Points, in no order, along strands that fork, close into loops and pass close to each other.
(in the rows, 128 means zero)
Two points are linked if the straight distance between their rows is under 61.2. Some points are linked to none.
K420: [146 141 138  84 161 142  87 110 111 143 145 120 134 187 148 115]
K196: [ 99 187  97 127 140 121  77 141 108 110 116 133  84 115 138 200]
K392: [116 158 109 124 125 148  90 114 127 117 131 131  83 160 139 163]
K160: [177 102 115 137 113 116 157 121 139 147 127 109 141  92 131 126]
K253: [ 34 181 118 167  84 119  85 152 149  98 106 174  82 127  78 170]
K687: [167  81 151 134 169 102 188 132 103 131 131 158 167  95 104 113]
K105: [106  84 173 176 129  97 209 154 114 112 139 186 150 101  75 103]
K683: [127  86 161 130 141 161 178 112 118 131 153 137 138 169 133  74]
K300: [ 90 178  99 139 117 130  83 146 124 101 112 114  95 100 149 196]
K721: [135 115 147 121 159 134 160 115 106 123 134 170 136 133 114 128]
K761: [126 126 131 124 150 133 148 118 113 119 132 163 122 133 104 144]
K224: [128 152 117 100 132 160  66 114 132 143 150  93  96 196 168 122]
K277: [165 129 109 131 111 126 123 126 144 132 107  48 163  69 187 125]
K93: [135  97 144  79 138 151 122 121 145 163 151  75 138 203 148  49]
K597: [112 143 119 125 134 128 136 130 115 107 127 166 109 126  88 155]
K599: [109 167  99 132 115 144  87 131 128 111 116  92  96 119 170 178]
K922: [135  77 175 138 152 148 194 122 101 135 147 148 156 150 141  75]
K503: [ 91  95 176 183 106 105 194 158 137 109 131 199 140 112  60 103]
K137: [147 125 123  78 135 138  83 115 142 165 141  66 135 181 155  91]
K373: [139  79 146 181  82 105 195 150 147 119 144 148 129 104  77 108]
K837: [156  86 125 163 101 108 184 141 142 121 139 144 133  97  97 117]
K955: [161 113 159  84 181 131 134 107  99 144 136 139 169 151 141 101]
K876: [ 77 173 107 144 113 125  96 142 125 105 118 161  77 127 102 181]
K747: [107 117 141 151 126 121 176 143 124 110 131 182 126 116  75 128]
K613: [133 153 111 101 165 107 114 126 100 125 113 161 112 111 108 171]
K819: [148 168 109 110 136 129  73 114 125 131 106  60 142 100 193 152]
K71: [183  98 128 124 147 110 155 115 128 142 128 130 157 106 120 115]
K968: [148  71 164 149 158 102 209 140  98 124 138 170 161 103 103 108]
K41: [153 152 105 100 136 127  75 108 127 149 117  78 136 120 168 145]
K325: [161  92 113 156 103 112 173 137 141 132 133 129 136  92 110 129]
K671: [163 149 114  95 172 105 119 108 106 137 113 149 140 113 124 154]
K190: [159 124 148  93 172 140 119 109 112 143 137 129 148 160 143 109]
K787: [ 54 148 128 194  44 119 123 163 182 105 106 173 111 110  72 134]
K66: [109 114 150 133 157 117 180 143  96 114 127 193 140 106  83 133]
K736: [123  73 172 168 145 103 215 148  98 117 137 181 157 101  95 103]
K720: [ 48 189 109 154  97 120  88 152 133 100 112 165  78 120  91 176]
K168: [177  92 138 123 158 109 174 119 115 134 127 146 164 101 115 113]
K79: [135 124 115 123 117 157 127 110 137 127 141 125 104 152 136 127]
K382: [133 162 108 115 123 144  81 129 136 112 110  55 131 110 204 156]
K526: [100 165 104 131 123 121 104 171 132  79  97  88 131  54 160 191]
K4: [116 160  96 128 120 147  83 116 127 120 127 103  93 141 166 166]
K580: [159 139 123  80 138 126  76 105 134 166 127  62 155 158 159 101]
K469: [143 108 124 130 108 161 144 117 145 133 150 117 115 151 131 104]
K865: [ 93 155 112 134 119 127 118 133 124 111 127 162  92 130  97 169]
K712: [121 143 116 124 126 154 110 111 126 120 141 133  93 165 137 141]
K719: [137  84 168 123 172 139 176 114  90 140 138 155 167 136 146  89]
K667: [178 107 106 138 112 116 145 123 144 147 120  86 146  88 143 120]
K970: [114 156 111 117 119 164  59 118 133 133 145  87  77 193 177 132]
K470: [153 100 129 106 133 151 132 111 139 142 146 109 129 165 143  81]
K415: [145  88 143 100 130 156 142 113 142 148 153 101 133 183 145  55]
K677: [164 150 106  93 161 110 102 105 110 144 114 126 138 114 139 153]
K601: [141 146 137  83 158 143  71 110 124 149 150 105 113 196 158 112]
K730: [145 129 105 102 109 141  93 116 153 157 122  46 138 139 186 105]
K649: [124 106 160 128 171 125 181 129  86 122 131 180 155 124 113 124]
K112: [114 174  99 114 149 110 101 137 109 123 114 149  94 111 116 188]
K502: [ 31 161 132 193  38 124  99 169 192 103  96 173 108 102  86 136]
K231: [ 97 123 133 171  93 121 160 145 146 109 133 174 119 117  67 131]
K128: [ 82 132 127 184  63 121 145 158 167 109 124 165 111 107  70 134]
K806: [166 127 100 125 116 126 120 120 138 149 114  67 154  87 169 130]
K39: [140 157 104 104 138 132  75 110 119 140 122 103 111 137 170 159]
K766: [138 114 136  73 138 145 103 120 150 170 146  64 141 199 150  60]
K798: [119  83 168 198  81  93 196 160 152 108 139 175 131 111  64  98]
K486: [156  95 164 101 178 131 159 113  90 145 134 147 173 135 138  96]
K347: [169 129 117 122 106 123 119 124 153 136 105  20 173  71 190 105]
K27: [161 144 114  84 141 120  73 100 125 157 126  76 150 143 159 126]
K680: [ 30 174 122 179  65 125  85 162 171  98 100 172  91 122  81 154]

A fork is a point with three links, a tip a point with one. Leave the first point through the second and follow the links. Name the first fork or tip that comes.
K190, K955 | K683
K347, K277 | K160
K470, K469 | K4
K599, K300 | K677
K719, K486 | K970
K667, K806 | K347
K415, K93 | K41

How many points has the smallest loop of links through each point below? Write 0 if it is on no loop.
K649 | 15
K160 | 12
K79 | 14

A piece is all that can be reached along the links. How many separate loops has the piece of each point below (a circle has one, a figure eight two, a Y none), and how many tips (points with one link)?
K719 | loops 0, tips 2
K196 | loops 1, tips 2
K128 | loops 1, tips 0
K667 | loops 1, tips 1

Name the points in between on the shortest way along the links from the first point to the second, in order.
K277, K798 | K806, K667, K160, K325, K837, K373
K71, K736 | K168, K687, K968
K382, K300 | K819, K41, K39, K4, K599
K970, K955 | K224, K601, K420, K190
K66, K253 | K747, K231, K128, K787, K502, K680
K79, K599 | K712, K392, K4
